Points, in no order, along strands that fork and pass close to each other.
Two points are linked if the straight distance between their rows is under 48.8. Some points are linked to none.
dape: [ 10   6  -5   1  -5  -6  19  -5   9 -12   5  -6  11   6  -3 -22 -11  -4
 -16  -6   5   4  14   0 -33  12   8   9  -1  13   4   1 -15  -6   0 -11
  -7   1]
kefif: [  2   8  -7   7  17   3  -8  11  -9   5   0  -9   6 -10  19   4  -6   5
   6  -2  12  11   2   3 -10  18  17  -2  -1   1  22   3   0   2   5  -9
   8  30]
nit: [-14  -9   4   5  -4  -3  -7   2  -2  -2  -2  -4   0  -5  -8   7 -16  -7
 -17   3   2  -4  -4   3  -9  20  11  -1   3   2  10   0  -7   4  -9 -18
 -11  11]
gufam: [-11 -12  18  -8  -8 -10  10  13   5  -3   1  -9 -13  -4   4  14   0 -20
  -8   2  -9  -6  -9  16  11 -11  -2   5 -13  11   3   7  -6  -1  -2   5
  -3 -18]
nibo: [  2  -6  -1  -6  12 -23   3  -7   1  -2  -1  -8   1   2   7 -13  11 -10
  -2 -13 -13   1  -4   1 -13   7  -8   3  -7  12  -6   2   2   8   4  -1
  12 -14]
runi: [ -4  -1  10 -15  -2  -1   0  11   9  -7  -6   5  -8  -8  -3  27  19  10
   3  -8   7   5   0   3  11  -6   3 -10   5  -6   0  13   0  -4  -7   0
  -4   3]
Vot: [ -5   9  -7  -7  -5  -9  -4   6  -6  -2  -8   0   3  14   8  -5 -12   8
  -9   4  -1  -4   1   5 -22  14  -4   7   8   0  -2   0 -12  -8  -3  -6
  -2   9]
pugep: [  9   3 -18  -2   3   4   2  -6   6 -20  -6  -2   3  -9  -4   4   3   0
   6   0 -25   9  -4 -16   6   6 -12   8   9  -2   3  -2   0   7  14   0
  -8   1]
Poz: [  3   1   4 -15  -7  10  -6   6 -11 -15  -1   9 -10   1  -5   2   3   0
  -4 -12  -7  -1 -18   3  28  -5 -14 -18   6  -5   1  -8   0 -10  -1  -2
  -6 -20]
lev: [  8  -4   9   1   1   0  -2 -20  -7   5  -2   4  -4  -8  -1  -6   5   2
  10 -15   0  -3  -3 -11   1   2  -2 -13   8  -4 -10  -4  12   5   2   2
  21   0]
rikeg: [ -3   2   1  -3  17  -9  12  14   4  10   9   8  -2  -7   3  -6   5  -2
  15  -4   8   0   8  -2 -17 -20   3   6 -13   8   6   8  16   4  -2  -1
   5   5]
Kuli: [-13  -6  15   0  -3 -12   2  21  -6  -9  -1  -1  -6  -3  10  14  -4  -8
  -6  -6  -5 -11  -8  18  10  -6   0   1   3   9  13   1 -11   6  -6 -11
  -1  -7]
zutid: [-19  -8  -4   1   9  -4  -8   1  -5 -17  15   7  13   1 -10   5 -12   2
 -17   9 -17  -7 -15   7   0   0 -10   7   4  -1   0  -1  -4  -4  -4  -4
 -15  -7]
Rigon: [ 13   4   3 -16   3  -4   2   1   1   2  -9   7  -5   5  10  17  15   2
  -3   3  -1   2   4 -11  13 -11   5  -3  -6   6 -15  -2  15   7  -8  12
  23  -6]
gur: [  2 -11   5 -10   3  -3  -1 -22  -2   1   9  -7   5   8  -5  -7  10   5
  17  -8 -15   1 -15  -4  -1 -10 -19   1   5  -4 -14  -7   2  -9   4  14
  11 -17]
zosiz: [  4   7 -19  -5 -10   3   1  -3  -9  -7   8 -10  -5  15  -2 -17  -1  -8
   5   4 -28  -5 -10   9  18  -6 -24   5   2  -4   1 -22  -6  -7   7  11
 -16 -27]
pobon: [ -9  -5   9  -2   5 -11  -2  -1  -8  16   9   7   4 -16  -4  -9   5   1
   9 -21  14 -30   4  -6 -10   7   6   5 -15  -1   2   1   0   6  -6  -3
   5   5]
Bidum: [  0  -2 -16  -7  10  10   9 -17   5  -9  12   6   9   7 -14 -17  -7   2
   2  23  -1   7   0   2 -21   2  -4   4   6 -16 -14  18   0  -4  -1   1
  -8   3]
muz: [-10 -12   9  -8   3 -14   2 -17   0  21   8   6  11  -5 -12 -19  -8  -4
  14  13   6 -20  -5   6 -21  19  -3  -4 -21  -7 -11   7  -2   8 -13   4
   3   4]
Povu: [ 1 15  0 -3  2 -2  1 13  6  1 -1  0  1  1  9 10 -2  4 -9 -3  4 -7 11  2
 -3 -1 12 12 -5  7 -2 -1  2  3 -8 -1 -2  1]
Lafip: [  0   8 -12   7  -9   4   5  -7  10  -8  -8  10  13   4  -3  -7  -1   3
  -1  12  11  15  19 -26 -20   7  13  -6   3  11   8   3   5  19   3  -2
  -9   6]
popu: [ -7  -9   3  10  -4  -2 -12  -5  -5   0  -7  -2   6  -9   1  11 -12   4
 -11  13  21  -6  13   8 -16  23   7  -1   2  -7  13   1  -4   4 -11 -12
   1  23]
kidu: [ 21   5   1  -8   3   2   1  -7  -9   2   7   1  -9  -7  -6 -20   1  -9
   7 -26 -19 -13 -15  -8  21 -10 -18 -10  -7   3  -7 -10  12   3  -2   3
   8 -23]
mesu: [  9  -9  -9   0   2  13  -2 -12   3  -4  10   3 -10  -5 -15   1  -1  -3
 -22 -14   7   5  -4  10   4  -1 -12  -1  12  -5  -6   9  -1   0  -1  -3
 -14  -5]
galed: [  2   7 -13  -9 -14  11  -3  16   2   5   1 -12  -9  11   3  -3  -6   1
  -5   4  -9  22  -9   9   7  12   9   1  11   0   3  13  -4   3  -5   6
 -24 -16]
gura: [ -2 -18 -17   7  10   9  -3  12   4  -5  28 -16  -1  16 -11  -7  -3   1
   0  12 -10   7 -16  17  19 -14 -10   5  -5 -18  -5   5   0 -13   8  12
 -20 -20]
madob: [ -2   5  -1  10   9  -3   8   8   4   3   8   6  10   5  18  -6  -4   2
  -3  18  11  -1  21  -4 -19   2   3  10  -5  20   7   3   3  13  -6  -6
  20  22]
Rap: [ 13  14 -14   8  -4   4  11   5   0  -3   5   5   2  10  -8 -16   3   3
   9   0  -7  -4   6  -8 -11 -20  -2   5   9   8  -1  -5   2   0   6   4
 -14 -10]
supi: [  4   0   9   2   0   5   4  12  -2   2 -23 -21  -1  -6   3  19  16   2
  21  -1 -11  10 -11   5  30   6  15  -5 -10  -7   2  -9  -7  -3  17   7
  -7   1]
tute: [ -4  12  -3  11  11  -3   3  -5   7  -5  -4   1  10  -6   3  -7  -4  -7
 -15 -10  13   9  17 -10 -23  18   8  -1  -9   5  12  -1  -4   7  -1 -17
   5  15]
bek: [ -7  -6   9   8  11  -4   9  19   4   8   8   0   9 -12  14   9  -2   6
  21  20   5  -6  -1  14  -4  -2  15   9 -15   0   7   6   2   0  -5   4
   9  14]
sesa: [  7  -9   7   2   4  -9  20  18  13  -1  -2 -18  -4  -8   7   8  -5  -5
   2   1  -6   2  -4  25   7   0  19  12  -5   8   6   6   1  -7  -1  -3
  -5  -1]
pup: [  0  -4  11 -10  -3   9  -5  15  -1  -6 -14 -13   7  -1   0  28  12   5
  14   1  -3   8 -13 -15  27  11  13 -22  -5  -2  -2 -11  -4   1   4   8
  -3  -7]
Baf: [  0  10   4   9  11   9  -7   2 -12  18  -3   0  -8  -3   4 -13   2  -8
  -4 -18  19   1   7  -2  -8  -2   5   4   9  -4  14   4  -5   4  -2 -17
   5  14]
rapoz: [  2  -6  -2   5   5   5  18  17   4   6   4 -17   4   3   5  -2 -11  -4
   9  14 -17   0 -10  18  14 -10  12  18   1   0   4   0   3  -4  -1   6
 -12  -1]
lemer: [-10  -4  11   3   1 -11 -13  -1   7  10  -7   7  -3 -11   8  20   8  -6
  -8  -8  11  -2  11  -8   9   2  10  -6  -7   4   4   1  10  12   2  -1
   6   7]
dib: [-19 -13   5   7   8  -7  -9  -7 -12   4   0   2  10  -4  -8  -1 -12  -3
  -1  21 -14 -17  -2   0   0   3  -3   5   8   2  -5   1  -2   7 -14  -5
  11  15]
Pofor: [-17  -2  13  -5  -5 -12  -5  28  11  -3   1  -3  -4   4  11  25  -1  -3
  -7   3   9  10   0  11   7  -1  13  -2   2   6  15   4 -11   1  -3  -8
  -6   4]
kava: [ -3 -14  22  -7  -8 -11   8  -2   0  12  -2   5  10  -8   2   8   6  17
  18   4  -9 -18   1 -13  10   8   2   2 -13   0 -18  -6  20  -6   3  15
  15  -8]
pivi: [-17  -3   2   0   6 -19  -1   9  -5  -9   2   7   6   0  14   7 -13  13
   5  11  -4  -6  -2  10 -19   3   0   9   0  -2  10   7  -5  -9  -1  -6
  -1  13]
Rozuz: [  6   2   7 -14 -22   4  -4 -12   2   1 -15  -4  -1  10   5   3  -6  -8
  -6   4  -4   0  -9  -9  11   3   4 -11  -6  -7 -20  -9   4   5   5  12
   5 -19]
Garul: [ -4 -15  -5  -5  12  -4   1 -13  -7   2  10  -6  -2  -3 -10  -7   0   2
   9  -5  -8  -1 -14   4 -11 -13 -14   6   8   1  -1   6   3   2  -3   3
   7   2]
ser: [-12 -13  -2   3  -1  -2   5 -12   4  -8  11   9   8   9 -10  -9 -11 -11
  -5  23  -5  -2  -7  12  -9  -3 -10   2   2 -12 -13  10  -1 -17  -4  10
  -8   1]
salaf: [ -3  15 -13   1  -8   3  -8  -8 -10   1   2   4   7  16  -5 -12 -12  -4
  -9   1 -11 -10  -6   0 -16   5  -4   7   5  -2  -9  -8 -10  -4  -2  -2
 -13  -5]
Kuz: [-10   4  12 -10   4  -1 -17  14  -2  -5 -15   4  -2  -5   5  31   4   6
   7  -9   5  19 -14 -15  21   4  19 -28   1  -3  -1  -5   3   1   4  -4
   3   2]
zaf: [ -8   1  -5  -3  10 -10  14   4   8   6  15  23   2  -6 -10  -4  -5  -3
  12   2   5 -10  -1  -3  -3 -24   4   6 -11  -3  -7  12  14  -9  -5   7
  -3   1]
nusof: [  3   0   9   6   4  -9   9   2   4   7   1  -6  -5  -2  11   1 -14 -10
 -13  -7  10  11  12   3 -16  16   4   5   1   7  15   3  -5   3   6 -16
   9  15]
mutez: [  1   9   5   2 -15   5  -1   1  -1   1 -15  -3   1  19   5  -2   0 -10
   0  21  -9   0   2   9  14  -1   3   1  -4  -5 -10  -1  -1  -4   3  13
  -1 -11]
rino: [ 23  12   4  -8 -11   0  -6 -10   2   2  -9   7  -8  -4   1 -13   0  -5
   3 -20  -9   2  -4 -16  16  -3 -10 -16   1   1  -9 -10  14   4   3  -1
  17 -14]
sebe: [  0  -4  11  -7  -5  -6  -1   2  -8  -4 -13  -9  -6  -3   5   7  11   0
  11  -2 -13  -3 -16   5  10  -5  -3  -6  -4  -5  -7  -2 -11  -7   3   7
   8  -7]
bozis: [ -4  -7 -14  -3  18  -8   4  -4   2  -6  25  -5   5  15  -7 -17  -4   2
  14   3   0  11 -12  10 -22 -12  -6   3 -13 -12  -3   3  -7 -10   5   7
 -10  -7]
garek: [  8   8   2  11   9  -9  -4 -19 -11   0  -6  -1   6   3   5 -20  11  -1
  16  -5  -4  -4   6  -8 -15   2  -5  -4   7   7  -2   1   0  10   7   1
  26   6]
duz: [ 22   8 -16  -7   4   6  -5 -12  -4  -5   3  -6  -7   2 -11  -5   2  -1
   9 -12 -20   4 -15  -7   8 -12 -15  -7  -7   3  -3 -18   1   7   2   4
   2 -24]
ladip: [-11  -2   4  11  18  15  -9   6  -3   9   0   2  -8 -10  12  -5  -4   4
  12   5  27  21  11   3  -8   9  18  -7  -8  -9  28   8   1  -1   3  -7
   7  29]
naseg: [ 15  16   4   7 -14   5  -1   4   7   5  -8 -10  -3   5   9   5   2 -12
  -4   0  13   7  12  -3   6   7  10  -9 -22   9  -2 -14   4   8  17  16
   5 -10]
Peziz: [  2  -8  -5  -1  10  -6  16  -4   5 -12  25   8   2   9  -7 -18 -18  -3
 -19   3   4  10   5  11 -20   3 -14  12  -1   2   6   5  -1 -13   5  -7
  -7  -1]
ved: [ 7 -6 -3  3 -6 13 -2 -5  2  3 -1 -1 -9 -3 -8  6 -2 -5 -7 -3  1  5 -5  2
 10 -2  4 -5 19  1  3 12 -5  8  1 -6 -7  7]
zagi: [-13  -2   5 -13   1   3  -4  -7   1  -2   9  16 -12  -1  -5   3  -6   4
 -24 -25   4 -12  -5  -7  23 -15 -14  -3   5   4  -4 -15  14   1 -15  -8
   6 -14]
zele: [ 18  13   6   9  -8   6  -4  -5  -6   4 -19  -6  -5   1   6  -3  17  14
  13  -5   7  10   8   2   0   6  -8  -3  11  -5   4   2  -4  -5  15   6
   9  11]
Vuki: [ -1 -15  -5   6   9  14  11  17   4  -2  19 -21   4  11 -11 -10 -10  -8
  -1  20 -15   4 -16  26  24  -5   0  15  -1  -7   3   3  -4 -14  -1  -2
 -22 -12]
Nitef: [ 21  10 -10  10  -9   8   6   2   9   0  -1 -15  -6 -14   6  15  13   9
   0  -9   0   2  21  -5   6  -3  -2   8  11  12   8  -8  -3   7   4   5
   0   3]
gonog: [-20   1  -6   3  -5  -7  -4  -7   4   7   8  25  -8   7  -2  -3  -4  -4
 -21  -9   7  -6   0  -7   5 -21 -17   4   6   4  -1  -9  10   2 -12  -6
   4  -3]
Pas: [  7  -3   2   1  17 -19  11 -10   1  -1   2 -18   8  -1  -3 -10   8  -9
   9  -8  -4 -10   0   9 -25  16   6   9  -9  13   0   4  -6   0   2  -2
   6   1]
miza: [  8  -1   5  -4 -14   5  13   3   1  -5 -19 -15  -1   2   2   2  12 -11
  10  13 -14   0  -6   5  22  -7  -4   6  -5  -5  -3  -6  -3 -12   8   9
  -1 -16]
vesu: [ -8 -15 -12   1   7   3  -2  -3  -3   2  25 -12   8  23  -9 -18 -12  -8
  10  11  -4  10 -15  10   0 -10 -10   1  -7 -17 -14  -4  -1 -14  10  17
 -16  -5]
veve: [  4  13   5  -2   6  -1 -10  17  -4   9  -3   0 -18  12   6 -10   2  -2
  -2 -16   9   5   3  18  -1  -6   4   2  18  -6  10   8 -10  -9  -9 -15
   4   9]
Giri: [ 14   4   6  -5  -3 -10   8   2   5   7   2 -16 -13  10  15   5  -9  -3
 -10 -11   5  23  17   8 -15   5  -2   6   9  23  15  -5 -13   4   5  -9
  11   3]
Bef: [-16  12   1   7 -20   2  -9   6  -1 -14 -19  19   0   2   6  12  -4  -2
 -21   7  -1 -13   6  -8  14   6  -2   2   3   0   2  -8   8  -1   3   2
  -6  -4]
vil: [  3  -3  -5  -7   0 -10   3   3   4  -4  14  -7  -7  10  -1  -4   0  -3
   2  -1  -1  10  -4  21 -13 -12  -9   9  -9  -4  -3  -2  -8 -15   9   8
 -11 -15]
Tilek: [  4  10   0   1   1  13 -21   7  -3  10 -10  -9  -8  -2  12  14  18   3
   3 -10  15  20   5   4  18  11  11 -15   5  -2   6  -1 -10  -4   8   7
   1  18]
mov: [ -5   2 -15   9  -5  -8  14  -1   7 -10  13   6   9  13 -10 -32 -14   0
 -18  -2   3   4  13  -3 -26  -6  -8   7   9  12   6   1  -8  -6   3 -10
 -16  -2]
fotif: [ -6   5   4   9   9  -1  -6 -14  -2  -1 -12   3   8  -7  -3  -4  -9  -8
  -5   6  24  -1  26  -1 -25  28   5 -10  -9  -6   5   4  -4   4 -10  -9
   9  19]
dibiz: [-13   5   0  13 -15  -2 -13  11   1   1 -14  16   6   1  10   9  -8   0
  -8  22   1   3   9  -8  -3  -2   6   4  -2  -7   6   1   8   3  12   0
  -4   4]
til: [  7  -7  -6   1   2   1   2   0   4  -7  17  -6 -10   5 -11  -9  -1  -3
 -18 -11   4  17  -1  15 -12  -5 -16   6   9  -3   7   2  -8 -14   9  -1
 -16  -8]
Kat: [-19   4   7   2 -16  -9 -12  -8  -1  -2  -7  18  -4   4   5   5  -7   4
 -20  -3  -2  -3  -4 -20  11  -5 -15   1   6   0  -2 -13  12   4   4  -2
  10 -10]
Senun: [  9   1 -11   3  -8  21  -6 -15   8  12  -2   5  11  -1  -4  10  -8   4
   0  10  16  11   9 -20 -10   8  18 -10   2  -1  -1   7   5  16   3   2
  -8   6]
zagub: [ 13  14   3   1 -12  14  -5  11   1   2 -23 -15  -9  -5   6  12  21   7
   6 -10   4  12   5   6  32  15  14 -14  -4  -6  -1  -7 -11 -10  11  14
  -3   6]
zit: [ 12  10  12  -2  -5   2   1   0   2   7  -8  15  -2   5  12   2  15   3
  -3  -7  14  -6  17 -19   9 -16  -4  -4  -5   6 -13 -13  21  -3  -4   6
  29  -8]
sot: [-22 -11   8   4   5 -11  -3   6  -9  14   8   6   3  -7  -1   0 -13  -7
 -18  11  -3 -13  -6  -2 -13  13   3   3  -3   9   4   5  -6  12 -20 -18
   8  17]
zusev: [  3   1   4  15  18  -9   8  -9  -1   8  -1  -7   4 -18  -2 -14   5  -2
  12 -11  10 -21   5   8 -13  17  14   5 -17   5   3   7  -5   7   0  -5
   7  10]
dom: [  7  14 -19   0   4   6   1   6  -1 -13  -6  -5   0  -7   2   3   6  13
  -3  -9 -17   9   7  -6  -2  15  -4  11  17   1  11   8  -5  -3   4  -3
 -14   7]
nosad: [ 14  11  -5   8 -17   8  12   8   9   3   3  -8   2   5   4  -1  13  14
  10  -1   7  -2  21  -9  -4 -15   4   9   4  14   2  -7   1   0   5   8
 -12  -7]
bipuz: [-17  -9  11  -9   4 -12  -2  -8  -7  27  17  19   3  -1 -11 -13  -4  -2
   3  -8  13 -26  -5   1  -8   6  -2  -3 -15  -4  -4   6   0   4 -24  -1
  -4   8]
zedip: [ 19   9 -17   0 -16  11   7   1  -1  -1 -13 -16 -10  -2  -2  -8   8  -8
   6   0 -20   0  -3  10  23  -4 -12   6   2   2   6 -11  -7   0   8  10
 -15 -22]
pizut: [  4   1  -6  -6   3  11   8 -19   2   7   8   1  -3   2 -21  -8  -4  -5
 -22  -6  16   8   7 -10 -22  -7  -5   4   1   1  -9   5  -1  12  -5 -12
  -1   1]
fabom: [  8  -8   2   3 -10  18   3  -1   6   5   3 -11 -13 -16 -13  10   0  -2
   2  -8   0   5 -12   4  21  -4   2 -12   8  -3  -1   2   5   0   6   6
 -17 -13]
gobu: [-11 -14  -2   0  11   4  -2  -8  -7  -6   3   2  14  -4 -14   7  -4   8
  15  18 -18 -12 -13  -4   7  -4   3   2   9 -12 -14   5   6  -1 -10   3
   8   7]
kolag: [ -7  -5   0 -18   7  -3   1  -2   5  -9   2  12   0  -4  -6  20  11  12
 -11  -4   0 -11  -4  -3   1  -8  -2   0   3  -3 -12   5   6  -1 -16  -2
   5  -3]
tiv: [  5   4  12   0   0  -4 -16   2  -6   2  -9 -11  -7  -2  12  11  16   4
  -3  -9  15   5   9  10  -6   7  -1  -3   4   0   8   2 -17  -4   8   0
  11  15]
gofe: [-12  -8  10  -1 -12 -12   3  -3  -4   9   4  -1   1  -5  -4   6   4   3
  13  -1  -4 -27  -6 -10  14  -7   0   5 -20   4 -13 -14   7  -2   5  12
   0 -15]
luv: [ -9  -7   7  -6 -10  10  -4  -2 -10   0   5   9  -9   1 -12   3  -2   9
 -13 -16  -3  -6 -12  -1  21 -17 -11 -13  18  -2 -10  -7  -6  -7  -9   0
   3  -9]
fumoz: [-12   4 -10   3  -8  13 -12  12   1  -1 -10   9   1  -9   3  22   3   4
 -19   0   7  10  13 -12  17  12  18  -5  13   3   6   5   1   3  -5  -2
 -13  19]
bobiz: [ -5  -9   2   3  18   8  -5   2   1  13   6  10  -7 -13   7   6   2  -2
  13  -8  31   8  13  -4 -11  -5  10   0 -12  -6  19  10   5  14  -1 -11
   7  19]
neta: [  7 -11   5   5  17   3  22   2  11   4   3 -14  11 -10  10  -5  -2   6
  19  18   6   5   4  10  -7  -2  11   7 -19   5  11  12   7   5  -1   4
  17  19]
koz: [ 14  -7 -11 -19   6   3  -4 -10   5  -7  12 -13  -1  17 -10  -1   1   7
   7  -7 -17  -5 -13  -7   9 -11 -28   1  -5  -7 -11 -19  -2  -5   8  12
   2 -32]
lodo: [  7  20 -12   3 -22   9  -5  -1   5   0 -10   5  -9   2   2   8   3   0
  -8  -7  -1   6   6 -15  19  -2  -2   0   7   4   3 -11   9  14  10   3
  -6 -10]
munim: [  3   8 -14   5   9  14  16  -7   1 -14  -9  11  12  -1   0 -12  -6  10
   9  11   8   7  12 -14 -23   1   5   1   7   5  11  15  -1   4  -5  -2
  -2   9]
tef: [ -1  -3  10   1   5   0  -5 -17  -5  -2 -13  14   5  -4  -2 -12   5  -5
  10   4  20  -9  14  -6 -24   9   3  -9  -4  -9   0   9   1   0  -5  -2
  19  14]
tovut: [  2  -5   2 -14   1 -10   5 -11  11   3  -3  12  -5  -8  -3   9  10   6
 -13  -7   0  -7   1 -10  13  -2  -5  -9  -5  12 -15   3  15  14 -17   6
  17 -11]
gafu: [ 12   8   3   3 -17   1 -12 -15   1   6 -18 -16   1   5   6  14  -4  -8
   6  -5   1  -3   0  -6  17  18  13 -12 -11  -3  -9 -12   0  10  10  13
   3  -7]
keku: [  7 -10  -2   0  -6  22  -1   4  -3 -11   8  -9  -7  -6 -18   4   6   1
  -2  -8  -7  -4 -21  10  30   0  -8 -13   6 -10  -1   1  -8  -6  -2  -3
 -22 -21]
Faba: [  0   3 -12   7   4   9   2 -17   2 -14 -10  15  17  -4 -11 -12  -3  -3
   0  17  -5   0   7 -10 -19   8  -1  -4  10  -8 -11   7   2   4   1  -3
   1   2]
kimas: [ -2  10  -8 -10 -14   0   0  -4   3   1  -2  21  -5  19  -4  -5   1   0
  -9   2  -3  10   8  -3  -4 -19  -9   3  10  -1 -17  -4   8  -7  -2  13
 -10 -11]
nim: [  1  10  -2  -1  -3  14 -16  12   2  -3 -11  11  -3  -9   3  24   5   6
  -8  -6   8   9   5 -19  35   4  17 -17   9  -2   2  -3   4   7  -2   4
   0   7]
rom: [  5   1 -20   5   8   1  -1   0  -7 -12  12 -17   1  10  -5 -25  -9  -9
   1   3 -26   3 -11   9  -2   3 -22  12   4  -8   2  -8  -8 -10  11   1
 -12  -9]
vek: [  0   3 -11   4   9  -1   6  -1  -5   3  11   1   1   3  -5  -8  -4   1
  18   7 -13   5 -13  -8  -1 -23  -6   6   4   5  -5  -4  12  -2  10   9
   2  -1]
mito: [ -6 -13  13  -5  -4  -3   6   0  -4  -1   4  12  15  -5  -4  11   1  11
  12  11 -17 -24  -6 -19  16  -8  -2   4   4  -3 -22  -6  16  -7 -12  10
  10   7]
zifen: [ -3  -2   9   3  15   9  -4   1 -10  22  14   3  -8   2   9  -6   1  -1
   1   0  32  -1  19   4 -14  -5  -2   8   0  -2  11   4  -6   6 -13 -14
  16  23]
kobin: [ -2   4 -13 -10  -2   1   5 -12  15  -6   7  17   5  14 -10 -12   3   3
 -15   2   9  14   5  -8 -14  -7  -2  -3   1   2 -12   3   4  -3  -5  -7
  -6 -10]
vomuz: [ 18  10  -1  11   3   2  -1  -9  -6   2 -17 -13   0   0   2 -23  11  -3
  16  -9  -3   1  -5   6 -15   5  -3  -5   5  -4   0   1  -8  -2   8  -2
  10   5]
Visog: [  5  -1  -1  -4  21  -8  25   1   2   6  14  -2  -1 -11   9 -10 -10   6
  23   8   6  -1   1   1 -22  -6   3  14 -12  11  16   9   1   5 -10  -5
  15   9]
zekov: [  9   2  23 -10 -12  13  -9   1  -7 -10 -16  -1   0  -6   5   9  -6  15
  -1 -10  -6  -4  -5 -14  33  10   2 -21   5   2 -10  -8   9  -1  -8   1
  17  -1]
med: [ -2  -6   6  -8  -4 -13  -2   7   1  -8 -21   1  -2  -4   4  26  17   9
   6   4  -2  10  -8   5   5   2   6  -3   2  -9   2   4 -12  -8   9   3
  -8   4]
Zav: [-14   0   1  -6  -8 -16   0   1   2  14   9  14   7   2  -1   6  -3   2
   8   9   4 -20  -6  -1  -1 -10   4   1 -19  -3 -15   0   4   1  -7   7
  -2  -8]
Fese: [  9   8   4   6 -14  -5   0   5   9   5  -3 -13  -7  12  15   7  -3  -7
 -10   2   7  19  18   6  -9   0   6   1  -3  15   5  -3  -6   6  13   1
  -5 -10]
soz: [-15  -2 -16   3  10  -6   0  10 -11  -6  26  10   1   0  -6 -10 -13  -1
 -10  -9  -9  -9 -10  11  -6 -11 -13   5  -1  -1   4  -5   2 -11   3  -4
 -19  -1]
gov: [  5  10  -7   8   8   3 -14  13 -12  -7 -15 -10   2  -8  13   6   2  14
   3  -8 -11   1   0   0   2  17   6   7   5   6  21   0  -8   4   3  -9
   1  20]
rige: [ -1  -9  12  -4  -4 -18  -8 -14   0  10  -9   8   5   1  -3 -10   4  -5
  12   7   8  -6   0   1 -20   8   2  -7 -12  -2 -10   2   4   3   2   6
  11  -1]
timat: [  6 -17   5  -1  -2 -14   9  -2  12  -1   2 -14 -10  -6   3  16   3  -9
  -2   4  -5   0   4  11   2  -7   5   8   1   7  -7   7   5   7   0   2
  -2  -9]
sanaz: [-13 -15  21  10   1  -9   6  18   0  -1  -1   0   6 -12  11  18   0  14
  14  17  -2  -8  -3  17  -8   4   4   3   1  -4   8   5 -10 -10  -4  -5
   2  17]
Dus: [  8   1  -8  -4   1   9  -4 -13   3  12   2  -4   1   6  -1   2  -3   1
  -3   7  11   2   8  -8 -20  -3  10  -1  -3   1  -2   2   1  16  -4  -6
   7  10]
Muze: [ -6   7  16   1   8   2  -2  22  -5  10   3   8  -8   4  11   6  14   2
  -1  -7  13  -5  -2  15   3 -18   7   6   7  -1  11  10  -4  -7 -12  -9
   6  13]
kalit: [-18   2   6   6  -8  -1  -7  21   5  -1  -4  10  -6  -2   9  16   2   2
 -14   0  16   8  11   2   6  11  16  -1  18  -3  17  12  -9  -8  -9 -17
 -10  14]
mav: [  8   5  -4   7  -4   8  -5 -11 -11  -8 -11   2  10   2  -5  -8  -9  -2
  -3   5 -17 -13  -9 -10  -6   4   0  -1   3  -4 -13  -5   0   6  -3  -2
   2   2]
tes: [-10 -11  -3   3  -6   9  -2   3  -2 -13   2   3   8   2 -17   3  -6  -6
  -8  19 -10  -1 -16   2   8   3  -7   2   9 -14  -6  11  -2  -8   2  -2
 -19  -6]
vimi: [  6   3 -11  -9  -7   1  -5  -2 -14 -14  -4   3  -7   6  -4  -7   7   3
  -3  -3 -19  -3 -17  10  12 -11 -27  -4  13  -6  -8 -12  -5 -18   3   6
  -6 -14]
patoz: [ -3  -3  17  19  -2   1 -12  -7   5  13   2   7  10  -9   7  -9   5  -5
   2  -3  23  -8  24 -15  -6   6   9 -10 -15   5   2  -1  17   9  11  -2
  21   7]
zikif: [  9  11 -16  12   3   4  -1 -12   0 -19  -1  -9   5  -5 -11 -22  -4  -4
   5   1 -22   4 -12  -3  -4  10  -9   6   4  -7   5  -3  -4   0  15 -10
 -14  -3]

A fork is a point with three links, a tip a point with one. Leave the first point through the second and follow the links. Name the first fork or tip that comes.
kidu, rino => til
Faba, mav => fotif
nit, sot => Faba
timat, gufam => Nitef
rom, zikif => Muze

Follow the links from the first point to the second, and from the first to the third. Name the last point that the two ways share.
Bef, zele, Fese => Poz
zifen, Vuki, Pas => zosiz
Pas, tes, med => fotif
zagi, dib, gov => zosiz
rapoz, tovut, tef => miza
gobu, dibiz, rapoz => Poz

A fork is a point with three links. Follow the links from the first point to the second and name the forks in between, in order.
gufam, Muze => til > Poz > zosiz
zifen, zagi => zosiz > Poz
kimas, bipuz => Faba > fotif
Bef, naseg => Poz > zosiz > miza
miza, Tilek => zosiz > Poz > til
dib, tes => Faba
pobon, rapoz => fotif > miza > zosiz > Poz > til
